Points on a hilly landscape, in no order, each with its height.
From any point a ball rolls to the lowest of the 2 points nearest to it. It stops when none of these is lower. Distance is the straight distance between rows; heights are no part of it.
Pepa: [ 90 180 101 146 122 135 163 128 160 116 121 154 158 101 107 133 138 152
 112 133 137]  height 544
Vuda: [ 93 153 169 149 137 143 150 165 138 129 162 184 138  78 145  81 119 118
  72 134 121]  height 580
sofo: [122 161 124  71 114 118  86 108 121  89  99 117 173 123 125 118 151 114
  96  99 112]  height 189
zifu: [126 156 125 166 133  83  88 123 145 114 147 127 118 153 135 122 172  82
 142 112 119]  height 426
gufev: [173  78  66 178 135 131 104 100  66 195 125 130  58 107  98 123 125 129
 164 146 134]  height 729
Kuda: [ 92 194 148 135 138 173 138 104 141 122 135 124 165 122 134 175 111 160
 136 126 166]  height 634
sabo: [107 172 107 149 140 149 147 154 110  84 116 157 118  85 103 103  89 121
 117 134 129]  height 305
kem: [126 114 137 124  93 100 108 134  94  76 144 114 123 166 138 130 121 109
 138 119  78]  height 455
feli: [106  94 155 130 131 124  91 101  74 139 166 110 161 148 116 172 107 146
 146 132 133]  height 282
pipo: [121 124 133 162 120  84 124 146 122 107 149 150 122 113 162 103 124  88
 145 102  64]  height 430
Seg: [137 136  83 137 128 153 151 119 190 132 127 118 121 113 107 102 154 161
 111 140 154]  height 164
ridu: [140  91 135  79 118 133  70  99 136 135 147 101 130 174 127 139 168 142
 127 119 161]  height 372
Parar: [104 105 133 145 162 123 107 147  69 114 162 176 117  75 146  91  75  88
 107 122 116]  height 212
zupod: [ 87 125 121 166 161 194 149 150 128 136 122 112 121  92  88 134  94 154
  98 175 134]  height 218
fafek: [162  70  93 107 141 124 110 111 145 159 120  95 101 134  92 108 146 155
 133 126 152]  height 205
gof: [131  55 105 155 145 137 116 107 157 192  81  91  73 120 111 150 108 164
 166 150 148]  height 101
kiga: [110 178 149 142 120 165 136 133 201 113 140 118 111 166 138 155 162 143
 128 139 174]  height 510
tesa: [123 148 117  64 111 106 101  93 127  96 142 109 146 170 136 163 147 172
 134 109 196]  height 466
guseb: [136 119  78 183 141  87 114  88 163 150 132 110 111 161 125 177 137 134
 193 126 165]  height 362
gep: [117  80 163 150 188 138 153 179 100 165 141 138 116  47 130  83  88 104
  76 153 114]  height 177
dap: [132 102 128 118 118 116 134 143 126 102 166 133 150  91 164  68 118 111
  90 130  64]  height 591
gef: [166  57 138  78 157 139 116 120  64 177 116 132 158 135  90 123  95 110
 118 118 153]  height 278
muval: [161  76 161  64 144 165 130 124 123 139 130  92 171 146 120 130  99 150
 122 133 146]  height 203
rif: [118 144 147 114 146 148 103 162 112 102 114 143 104  93 111  63 137  98
  78 132 120]  height 376
zar: [142 113 130 146 155 130 110 110 115 162 115 129 131 132 107 126 112 118
 171 112 135]  height 314
Vukil: [123 121 157 127 126 123 131 134 207 140 104 118 101 151 126 136 144 157
 161 109 176]  height 311
Nizom: [112  94 132 180 141 156 148 160 125 152 112 108  82  90 100 125  85 163
 105 172 129]  height 229
poze: [125 134 153 131 125 122 153 170 145 105 110 138  91 136 110 108 103 147
 121 122 140]  height 264
luz: [ 90 149  84 150 128 160 181 158 163 105 111 146 136  76 110 106 147 134
 116 137  62]  height 405
dez: [141 106 111 189 160 167 120 118 147 161 122  82  77 109 131 113 126 124
 159 154  98]  height 758
binub: [ 78 114 147 152 135 167 196 195 144 118 151 156 139  77 117 100 114 137
  74 169  79]  height 403
dar: [ 92 221 128  83  85 154 185 133 169 118 127 164 200 113 159 180 177 188
 107 139 127]  height 505
bitiz: [121 164 121  93 130 127 121 109 178 108 124 103 133 187 165 190 141 143
 180 118 200]  height 605
fikef: [181  29 142 127 148 129 148 160  33 193 108 170  89 147 107 118  97  96
 146 134 103]  height 624
kamok: [ 94 183 133 137  94 118 167 164 177 113 110 185 148 112 129 111 189 124
  82 133 104]  height 427
rap: [167  56  80 103 121 121  95  93 129 166 128 124  84 179 103 140 152 137
 167 125 179]  height 273
tar: [156 141 138  68  99 149 126  93 147  96 157  90 175 164 168 142 124 155
 135 128 133]  height 312
fepig: [168  33 149 122 145 140 136 162  50 164 152 140  94 127 115 107  76  98
 129 147 105]  height 617
bas: [138 237 116  77  93 112 141  94 175  92 102 129 195 135 204 185 177 137
 105 111 143]  height 509
Vaman: [156  97 131 140 145 107 110 112  83 161 142 165 146 130 125 119 101  94
 164  98 112]  height 288
moson: [102 147 128 121 135 192 149 115 203 121 123 107 165 130 124 139 142 152
 129 143 127]  height 349
Pamaf: [ 87 175 161 127  93 103 157 144 164 129 143 166 166 116 149 120 177 154
  91 125 118]  height 444
roku: [181  36  78 146 143 157 112 106  74 202 109  99  63 128  98 146 115 132
 163 151 129]  height 737
Lamol: [139 198 120 124 139 108 131 134 183  92  83 113 130 156 140 142 163  78
 147 119 127]  height 464
Tova: [120 174 127 179 145 170 134 111 164 124 150 125 139 110 127 124 114 120
 141 143 123]  height 765
mude: [108 198 107 132  86  80 149 123 137  81 149 156 144 137 143 146 148 151
  97 125 152]  height 545
tudum: [ 99  91 163 144 158 122 128 160 103 142 121 130 116  93 121  81 125 109
 114 117  83]  height 334
Desa: [167 111 125  90 132 135 119 150  73  91 115 151 116 122 140  78  83  85
 135 112  90]  height 201
vuzi: [164  94  97 113 120  96 118 130 111 123 136 128 120 107 121  61 150 120
 107 113 110]  height 63
tur: [158 120 163  55 114 138 118  99 108 133 166 100 175 164 160 158 115 176
 141 116 153]  height 272
Vas: [201 128 108  90  94 107  97 109 130 111 131 137 121 200 134 146 148  94
 151 117 142]  height 529
kop: [116 155 172  90 109 166 147 138 143  93 136 107 186 124 161 123 110 149
  98 126 102]  height 290
Gule: [138  40 133 123 119 125  87 106  81 205 134 135  95 192 103 184 133 127
 161 139 135]  height 370
monek: [154 193  90  95  95  92 113  92 180  69  98  92 167 155 168 162 179 101
 109 119 131]  height 508
namo: [112 118 168 107 147 155 103 100 132 169 126 107 157 136 122 171 102 180
 145 126 198]  height 163
zub: [ 52 123 155 174 126 134 148 127 147 146 135 104 132 129 117 178 126 186
 128 146 136]  height 326
rim: [ 92 195  95 167 107 170 180 126 190 101 148 153 158 141 124 178 161 144
 138 164 121]  height 248
bevif: [132 121 159  68 124 116 104 148  96  98 115 134 150 124 118  99 120 108
  85 103 119]  height 172
Nebid: [158 126 153  62 103 112 138 118 111 107 124 130 193 152 162 121  93 133
 135  92 116]  height 154
detuv: [141 125 136  71 107 103  72  98 116 132 141 123 131 191 126 171 162 137
 142 109 189]  height 418
purug: [181  83 126 115 120 138 117 109 106 142 133 144 136 190 124 149 105 106
 192 115 124]  height 593
Vamaz: [143  64 143 141 165 150  94 118 109 203  96 104 102 136  98 131 109 116
 149 130 140]  height 340
Vitup: [155  84  91 165 158 115 116 125  79 175  86 110  54  91 116 103 165 102
 191 109 103]  height 259
fidu: [182 157 143  72  83 105  97 110 138  86 105 121 138 177 158 138 141  91
 119 110 130]  height 504
bama: [130 121 137  85 137 125 122 123 137 128  81 131 137 154  95 139 102 149
 154 106 179]  height 681
Kita: [137  92 108 192 156 129 145 141 100 173 109 126  95  50 128  82 105 127
 141 131  99]  height 186
ropod: [113  62 114 137 133 115 101  92 159 186 118 103 100 151 122 184 104 174
 163 143 185]  height 36
Sibel: [162 104 159  96 111 145 107 110 127 134 148 116 126 212 148 178 116 120
 190 117 147]  height 575
fumoz: [103 115 169 166 131 138 127 155 117 122 125 118  90 134 109 125 100 142
 126 139 122]  height 245
fibu: [ 80 207 141 129 116 136 127 106 151 105 156 119 172 133 160 176 162 162
 121 127 149]  height 623
Biso: [117 152 102 164 117 169 180 149 192 140 129 150 104 108  92 115 173 165
 108 166 124]  height 196
pogof: [166  47  98 129 150 134 119 113 131 189  92  86  71 116 103 103 144 158
 169 120 141]  height 152
Fad: [120 124 116 166 149 159 150 180 100 116 104 120  41  55 113  67 133 123
 118 150  99]  height 384
gid: [152  69 184  88 128 110 130 156  84 141 168 127 140 135 138  95 109 117
  93 131 105]  height 603
nezo: [130  73 165 167 156 149 138 149 117 190 163  84 132  85 114 127  96 145
  66 177 141]  height 749
natud: [107 193 134 139 105 142 186 142 145 114 163 181 181  95 160 116 107 152
 105 141 112]  height 367
reva: [149  89 173 110 112 140 103 132  98 125 150 114 101 184 115 145 103 151
 135 139 158]  height 648
noz: [103 194 135 117  89 116 120 138 116  77 155 149 129 124 134 125 145 139
  67 134 135]  height 557
mes: [121 119  97 164 122 108 142 121 154 101 127 114 131 123 124 114 139 131
 156 122  97]  height 407
vesaz: [120 181 132 144 105  67 104 124 151 102 146 152 129 140 158 115 173  95
  99 105 132]  height 442
zilop: [129  85 126 110 149 129  90 134  31 114 159 162 139 115 123 111  88  83
 121 127 103]  height 231
vaz: [139  86 131 164 158 156 155 116 166 210 120 103 143  82 104 118  88 174
  98 155 156]  height 238
dadoz: [144  64 122  99 121  98  89 116  94 168 118 132 102 192 101 138 180 103
 147 101 123]  height 373
Led: [189 145 116 136 111 129 127 135 135  88 159 132  98 132 142  89 115 108
 142 131 105]  height 515
fovik: [154  77 147 133 116 105 124 128 120 158 139 125  84 174 120 129 118 145
 151 134 146]  height 637
lonos: [ 88 123 103 148 132 190 167 118 194 140 120 103 153 107  98 149 137 185
 115 163 130]  height 368
Kabo: [147 126  78 133 124 118 141 126 147 116 112 119 100  98  99  72 162 144
 115 129 135]  height 121
gitav: [ 71 178  98 167 122 160 157 143 141 126 138 166 133  93  85 148 144 154
  84 165 135]  height 554
zubez: [ 74 201 118 125  92 118 144 152 132  50 137 185 140 103 163 131 131 117
  80 145 102]  height 565
Mis: [ 97 135 147 187 147 143 120 116 126 158 173 143 135  88 109 118 113 149
  93 149 140]  height 569
fopa: [141 161 134 117 137 137  83 139 104 102 121 132 108 123 129  82 151  67
 102 104 110]  height 391
fod: [ 90 226 110 137 108 135 170 153 172  69 102 170 149 149 141 169 165 101
 113 140 111]  height 589
salu: [150  63  82 135 160 134 118 144  65 118 145 131 106  67 133  67  97  94
 119 129  82]  height 138
somo: [ 88 177 160 132 131 144 140 143 162 102  89 135 136 137 123 124 154 118
 123 112 115]  height 420
nop: [161 125  74 130 129 101 118 127 138 111 107 103  74 132 114  87 182 120
 147 111 114]  height 174
mubu: [146 121  79 150 139  59 107 115 159 133 109 104  95 170 119 162 179 104
 183 107 153]  height 319
far: [ 81  96 117 187 158 131 138 118 121 177 115 105 147  68 100 149  88 152
 105 153 114]  height 180
gal: [ 99 185 131 116 128 108 112 123 148  87  93 119 148 153 123 151 148 111
 141 100 144]  height 443
pumut: [152  69 130 177 177 148 134 129 131 231  91  80 104  75 107 110  88 152
 117 161 130]  height 222
rupo: [ 95 187 140 159 139 117  96 125 114 105 134 160 144 113 144 122 125  81
 136  98 122]  height 772
kug: [135 140 186  88 119 111 122 137 103 112 147 139 161 129 141 104 109 146
  90 121 142]  height 135
dovad: [172 127  97  86 117 135 135 119 124  89 121 129 155 116 127  86 100 130
 120 122 112]  height 123
takeg: [ 79 174 118 198 143 151 136 128 168 145 121 139 102 112 100 156 133 153
 117 163 158]  height 561
nife: [142 136 128 135 147 126  73 102 107 125 148 127 122 139 123 101 157  80
 128 109 111]  height 408
gov: [117 119 110 111 142 145 119  97 178 127 112  86 156 133 117 120 156 140
 141 106 129]  height 318
kep: [ 78 102 149 175 131 115 103 108 117 155 140 105 133 123 110 163 117 157
 127 131 139]  height 308
Mol: [112 210 130 129 111 156 130 135 202  96 137 143 135 150 135 143 193 130
  87 151 139]  height 493
tepin: [ 85 173 116 122 127 160 130 169 135  61 104 134 121 101 130  92 141  88
  92 135  74]  height 429
sikep: [148 166 109 104  89 138 127 111 170  71 151 103 136 170 152 145 126 148
 129 141 144]  height 344
medeb: [161  46  99 130 130 153 111 112  98 158 126  95  95 160 105 132 133 119
 181 132 100]  height 747
bizak: [118 148 113 173 146 146 157 137 202 126  91 112  83 124 118 120 159 123
 165 127 124]  height 309
Rit: [ 92 135 114  94 133 118 130  96 173 134 126 103 130 150 147 207 121 182
 197 119 214]  height 636
duku: [158  90 100 124 151 123  99 145  43 129 116 156  76 109 115  96 123  76
 156 107  94]  height 643
munus: [ 94 176  76 171 112 165 186 151 205 117 119 159 124 117 107 156 188 138
 128 161 115]  height 224
Serir: [ 87  87 100 185 140 143 131 107 174 170  87  85 101 117 117 164 113 176
 147 161 142]  height 137
lobav: [113 161 120 110 104  79 107 145 108  66 137 173 139 100 179 107 102  79
  98 109  83]  height 465
rof: [122  78 139 115 139 122 121  99 151 152 141  92 163 134 119 119 144 153
 142 116 125]  height 289
Zud: [155  86 103 117 116  86 132 131 123 132  95 130 109 154 115 105 135 114
 179  86 110]  height 228
suti: [ 80 169 151 166 129 148 190 142 147 145 157 164 181  76 131 135 101 166
 109 141 124]  height 358
gipe: [125 144 114 132 118 132 112 119 127 112 150 118  96 136 102 130 116 151
 119 142 186]  height 181
tomi: [182  70 111 135 172 140 118 140  67 184 118 135  82  66 121  57 128  96
 142 124 109]  height 188
Fogu: [129 196 120 174 138 102 154 157 171  90 106 144  92 134 128 120 150  86
 141 122 137]  height 482
gagef: [184  78 126  76 131 143 123 137  82 113 112 127 133 138 108  82 100 106
 121 123 114]  height 170
zumov: [160 139 127 158 129  69 116 128 109 134 120 164 101 166 122 135 119  91
 188 112 150]  height 612
fudam: [121 125 135 158 127 138 115 110 122 154 147 127  98 124  98 145  88 173
 112 164 188]  height 150
rogo: [ 90 144 163 156 152 168 129 112 150 178 160 118 159  96 123 140 118 165
  89 156 163]  height 563
rada: [117  68 141 117 166 135 126 164  75 128 119 102 116  85  95  85 118 115
  82 131 101]  height 320
tir: [123 131 138 142 106 111 143 100 129 120 179 127 166 115 144 123 122 165
 119 126 128]  height 604
Telon: [ 66 151 157 148 110 150 182 143 141 115 145 126 160 117 127 167 113 198
 120 148 131]  height 343
mosi: [157 166 128 113 123 107 112 132 172  85 127 102  96 201 146 170 144 107
 164 131 171]  height 577
dezes: [107 121  86 172 130 108 133  91 167 123 139  97 147 135 124 151 127 156
 162 132 132]  height 390
Boz: [129  74 167  99 151 156 158 132 148 146 117  80 152 132 111 131  82 162
 139 133 144]  height 234
zep: [114 144  88 150 138 101 103 112 189 129 113  98  98 151 116 146 196 124
 140 122 157]  height 269
liko: [137 122 122  89 103  82  83 119  89  86 135 161 143 121 167 106 127  77
  99  96  81]  height 454
diti: [164 179 127  58  84 108 111  86 168  86 106 100 162 175 188 174 160 119
 136 115 146]  height 531
Gubeg: [120 109 135 139 132 143  98  95 154 184 127 113 105 143 124 180  89 187
 145 147 219]  height 100
dum: [145 138 137 158 133 109 114 110 113 146 132 147 121 196 130 184 106  94
 203 121 159]  height 597
fepun: [ 97 181 103 144 109 170 164 162 166  74 130 145 135 114 131 122 138 111
 117 145  65]  height 417
ririz: [109 172 149  87 118 177 158 167 152  90 129 155 162  95 136  97 127 134
  52 148 114]  height 243
sov: [117 181  93  89 105  92 124  99 172  90 123 114 158 147 132 162 171 167
 127 113 178]  height 506
sus: [161  63 165 119 136 120 139 170  98 128 151 123  96 127 133  81  92 115
 121 137  96]  height 609
tebo: [145  56 142 152 150 105 104 121  67 194 172 126 117 113 105 127  99 128
 104 155 138]  height 742
memit: [157  76 139  84 121 113  96 104 111 142 134 117 144 157 119 114 151 119
 131 106 112]  height 327
tep: [ 94 150 120  98 119 172 175 110 199 144 152 117 176 119 135 161 160 214
 109 146 172]  height 539
vem: [ 91 192 127 107 104 140 146 118 187 100 164 106 136 159 166 197 156 197
 151 149 195]  height 553
pes: [136 144 172  84 125 114 108 119  96 118 117 137 143 170 112 156 105 127
 156  98 170]  height 696
rad: [106 130 175 102 131 146 129 128 108 118 153 102 156 124 120 144 112 165
  96 138 159]  height 171
vuk: [183  94  94  78 112 122 128 100 115 155 118 156 141 205 120 171 115 123
 191 108 155]  height 611
Geren: [147  52 146 155 164 126 123 135  77 201 143  94 103  85  91 137  84 149
  85 170 153]  height 746
pame: [153 102 111 162 123  90 103 124  85 158 127 148  65 155 103 136 130 113
 160 120 149]  height 625
betet: [ 85 168  95 134 103  99 144 115 172 105 129 127 146 137 113 158 154 174
 118 136 157]  height 530
Puf: [156 152 140 122 120  79  97  99 107 151 154 161 161 167 138 135 134 111
 151  94 156]  height 213
rab: [134 161  90 131 147  95 114 110 123 117  90 136 117 124  98 114 148  96
 149  99 147]  height 705
rapad: [138 133 131 127 124 115 136 174 116  98  88 137  72 108 129  69 141 100
 131 113  92]  height 355
mamo: [ 92 140 161 130 154 177 141 170 122 115 107 129 114 103 101  93 126 128
  87 143 110]  height 389
pumak: [126  97 134 124 104  84 101 152  89 101 143 146 112 130 154  86 144  78
 121 107  63]  height 440
mesuf: [131 115 174  76 145 156  93  91 111 178 157 104 177 156 152 170 119 162
 153 113 182]  height 219
vozir: [144 138  81 121 128 112 114 119 185  86 103  89  89 164 125 123 193 103
 142 122 134]  height 227
Sudi: [150 120 114 133 153 135 147 141 112 116 123 153 129  87 130  74  72  97
 141 116 103]  height 185
geru: [147 167 132 120  90 127 156 129 187  91 140 122 135 148 154 116 137 132
 127 125 114]  height 366
Fub: [113 219 115 107  85 124 177 122 188  90 123 132 188 141 182 182 159 166
 119 132 129]  height 484
Rolu: [139 172 131  96  92  58  99  93 123 100 138 123 176 159 175 165 151 120
 138  85 127]  height 62
Bik: [151 157 158 114 102  94 105 124 100  99 156 154 146 144 148 125 113 108
 118 109 134]  height 169
tetop: [175 201 122 103 102  96 117 132 165  67  84 124 126 158 165 132 142  57
 116 112 112]  height 483
Gulon: [129  76 140 139 159 122 129 106 133 188 140 104 141 103 108 113 119 157
 112 128 141]  height 260
remu: [177  54  69 126 141 138 135 118  38 212 104 177  79 170  91 147 144  94
 172 127 116]  height 644
Vabov: [101 139  93 170 127 112 143 146 123 103 143 134 107  93 139  90 147 111
 128 127  76]  height 421
Nozu: [134 104  69 170 145 123 101 103 101 165 104 109  77 101  86 132 125 143
 143 142 147]  height 721
Vali: [108 186 137 110  93 172 194 131 185 124 143 151 187 120 142 150 151 188
 112 152 134]  height 522
madig: [141 148 107 109 129  84  90 109 103 117 105 135 126 170 104 146 156  73
 154  92 141]  height 693
dudan: [152  37 131 160 166 153 120 147  58 194 102  77  74  98  93 142  69 137
 109 177 131]  height 750
vep: [100 154 136 117 113 129 128 153 129  92 165 169 155  83 168  79 131 105
  52 134  81]  height 585
kir: [165 112 126 119 113 114  97 112 158 114 144 106 101 209 143 161 146 120
 183 121 143]  height 556
per: [136 104 129  78 116 102  88  89 129 157 146 130 131 216 149 219 153 133
 190 112 202]  height 478
puv: [107 216 146 109  74 128 140 140 190  86 123 144 143 140 170 162 200 140
  72 144 117]  height 476
tika: [ 83 158 162 138 140 181 173 164 175 129 101 145 135 114 101 122 144 139
  99 144 110]  height 402
gedu: [118 173 116 197 143 126 125 119 177 134 133 115  91 145 127 166 127 122
 155 145 164]  height 570
fase: [118 196  90 138 104  84 134 120 178  67 130 104 153 159 159 163 185 102
 105 137 118]  height 491
Vetuv: [ 98 203 155 100  88 115 146 121 170 104 132 144 188 123 182 132 180 144
  75 121 107]  height 459
nefod: [154  65 148 103 174 148 129 152  68 166 113 108 141 100  95 110  83 117
 102 138 143]  height 301
popu: [173 173 119 130 103 106 113 143 138  84 135 150 115 128 168  78 120  68
 127 109  91]  height 507
digi: [105 182 189  72  96 166 154 125 141 107 145 108 181 141 181 153 139 184
  91 132 122]  height 315
bop: [112 101 147 121 135 112 119 132  62 115 153 133 152 112 111 132  82 134
 116 128 125]  height 255
Kis: [135 146 118 148 139 141 162 156 169 124  95 136  97 102 119  82 168 105
 145 114  87]  height 333
bor: [196  54 103 122 178 162 131 133  46 180 111 124  98  89  98  89  87  97
 143 138 114]  height 217
natug: [107 186 144  73 105  82  84  93  93 103 123 129 172 144 150 151 149 120
 118  89 145]  height 128
soku: [104 168 145 119 105 112 125 105 116 104 183 106 172 139 163 160 136 176
 124 118 138]  height 613
kiti: [ 88 238 129 112  74 136 168 158 151  69 122 190 173 111 171 169 161 112
  85 145  91]  height 578
Miro: [ 96 187 170  78  93 157 153 155 142  63 105 147 167 121 153 122 119 136
  73 130 102]  height 266
pivu: [148 129  92 153 152 119 111 129 121 140  88 101  68 102 118  91 190  95
 171 103 111]  height 220
diz: [175  69 113 160 141 173 128 109 114 159 129  91 101 130 119 121  95 113
 180 131  92]  height 753
gir: [170 120 135  64  87  92 135 103 108 113 121 137 182 185 151 161 117 131
 163  92 119]  height 90
rekal: [136  76 125 191 153 158 131 139  98 180 106  72  46  59 119  98 143 134
 121 161  90]  height 756
Siv: [134 132 153  82 141 139 160 157 122 107 136 136 179  76 124  74  97 130
  61 134 118]  height 223
Vopu: [129 143  65 165 161 124 120 112 102 124 106 122 100 101  91 114 127 100
 155 115 128]  height 713
fivi: [160 107 139  58 122 149 148 121 115 104 120 105 183 132 129 116  86 146
 118 118 122]  height 166
badul: [122 140 128 182 155 179 123 132 134 127 130 107 104 107 121 109 106  97
 159 138  84]  height 761
der: [108 155 139 115 108 108 156 162 113  70 114 170 126 112 125 103  96 126
 103 118 121]  height 287
Kikik: [157 107 131 103 102 110  94 122  47 129 134 173 103 198 125 154 134  75
 146 116 116]  height 670
bafut: [143  99 136 139 140 126 137 174  83 134 108 130  44  88 119  62 135 110
 124 120 109]  height 371
ditun: [139  48 105  97 115 127  92  90 122 182 143 133 104 214 118 189 155 128
 171 134 163]  height 332
Tebig: [138 107 130  99 107  78 134 126 118 109  88 132 155 166 129 130 126 117
 159  88  96]  height 173
vop: [161  50 150 127 147 135 103 114  82 210 124 141 113 160 109 137 132 107
 150 120 130]  height 361
sido: [108 117 145 166 142 136 128 139 174 155  91 101  80 148 112 138 129 144
 163 121 153]  height 283
lale: [118 163 128 135 111  52 120 107 129  99 124 121 159 176 155 183 144 115
 182 104 138]  height 140
vez: [108 118 104 162 144 175 180 171 130 117 133 142  99  67 111  76 122 131
  98 153  75]  height 394
Kero: [ 98 133 125 122 123 106 142 113 157 124 106 122 134 147 114 173 108 185
 166 112 189]  height 661
Kifa: [ 79 116 113 196 146 148 155 121 167 190 101 122 130  85 101 141 111 169
 117 161 117]  height 165
Zigiz: [107 186  94 141  96  94 133 134 145  52 118 131 134 129 148 138 163  81
 102 119  78]  height 479
Dal: [157  91 127 123 133 153 147 164 125 111 127  99  99 109 114  68 102 127
 123 146  98]  height 616
muz: [165  66 100 129 140 124 122 134  33 176 114 172  68 143  99 120 115  81
 169 130 109]  height 632
Lev: [113 118 115 141 164 138 134 160 105  98 146 175 135  60 166  72  76  90
 116 115  87]  height 200
vin: [112 151 143 167 135 125 110 106 146 121 145 103 119 172 141 189 120 121
 188 132 165]  height 581
Mopa: [164  56 106 170 142 116 103 126  43 213 143 138  83 103 110 119 106 116
 134 151 120]  height 736
godo: [ 85 139 156 187 131 113 165 131 154 150 139 150 160  97 141 125 104 149
 138 126 107]  height 369
Duso: [113 102 158 168 147 138 118 152 123 150  84 109  58 132 100 114 125 126
 151 126 125]  height 263
makod: [ 92 206 141 161 149 151 123 125 139 111 153 153 168 101 139 129 118 102
 114 127 119]  height 768
luno: [101 113 142 118 114  72 117  98 119 127 148 115 151 189 148 202 141 151
 189 102 147]  height 221
Dapef: [125 101 153 113 168 149 173 155 133 146 120 120 176  69 108  84 105 143
  64 138 127]  height 206
Buk: [150  54 166  80 161 169 106 115 106 180 122  96 152 149 107 147 106 137
 134 137 173]  height 240
kufe: [157 163 136  92  82  92 142 121 176  88 111 132 153 133 166 117 156 135
  99 102 115]  height 386
zul: [137  81  94 152 163 125 124 129  75 150 127 142 125  82 103  93  76 113
 140 126 101]  height 162
medas: [148  53 118 170 152 148 127 155  67 183 105  81  39  79 105 110 103 137
 128 167 114]  height 754
zipur: [120 125 188 109 152 133 102 135  82 156 120 149 153 147 118 133  84 106
 144 100 145]  height 708
ves: [106 124 125 132 109 122 163 132 151 108 154 130 159 105 146  97 130 156
  94 132  85]  height 598
volel: [145  77 147 193 159 141 124 123 110 203 118 116  99  80 118 110  82 132
 136 142 115]  height 204
Berim: [ 92 137 150 109 147 194 145 138 125 119 134 107 159 108  99 134 106 169
  81 160 143]  height 197
piru: [139 134 114 104 112  84  77 117  52 107 130 162 117 155 112 130 138  66
 133  98 117]  height 680
Gofat: [ 91 151 161 121 136 158 145 103 181 172 146 123 174 111 137 150 147 185
 108 135 180]  height 555
Dak: [112  93 160 142 184 136 164 150 110 173 145 115 175  65 121 114  78 126
  90 134 121]  height 190
dig: [107 162 126 118  96  99 109 113 108  59 138 117 165 138 163 139 137  95
 122 110  81]  height 468
Vip: [114 167 141 171 124 100 168 117 174 134 141 136 156 133 149 137 125 137
 165 113 126]  height 383
gim: [153  99 164  86  94 133 100 133  67 121 155 146 118 193 126 142 104 111
 139 131 133]  height 658
nup: [ 98 177 101 133 113 140 165 131 225 104 136 120 109 160 141 184 165 157
 148 148 181]  height 527
faz: [144  83 143  93 115 101 114 148  83 104 175 145 146 107 171  79  93 113
  84 133  90]  height 596
Tun: [167 191 115 123 109 138 130 137 172  64 104 137 131 128 157  98 136  71
 128 125  84]  height 496
dizug: [128 165 131 114  97 105 151 151 162 105  94 150 130 108 144  81 163 118
  88 119  98]  height 409
kikav: [143  70 111 134 191 141 132 170  70 153 136 133  95  37 137  62 114  91
 102 141 107]  height 159
Pum: [167 121 146 101 130 112  89  95  74 173 147 183 160 163 126 131 127  81
 153  97 134]  height 256
dizar: [122 143 152 153 145 126 118 133 119 138 156 165 128  88 136  83 113 127
  92 130 143]  height 576
mimol: [118 177 140  76  89  98 112 130  98  67 137 172 170  97 196 125  98 105
  74 107 100]  height 473

Call two points neighbours if one is among the 2 nearest of the other. Go from one point of each pair to the other, from neighbour to neighbour, staying as low as possible. Name the highest point that can't be avoided.
dovad / gir => fivi
kug / Rolu => sofo
gir / salu => Desa

Where does a ball stop that starts at each point below?
moson => salu
digi => salu
vep => Fub
lobav => Kabo
fase => Kabo
nup => ropod
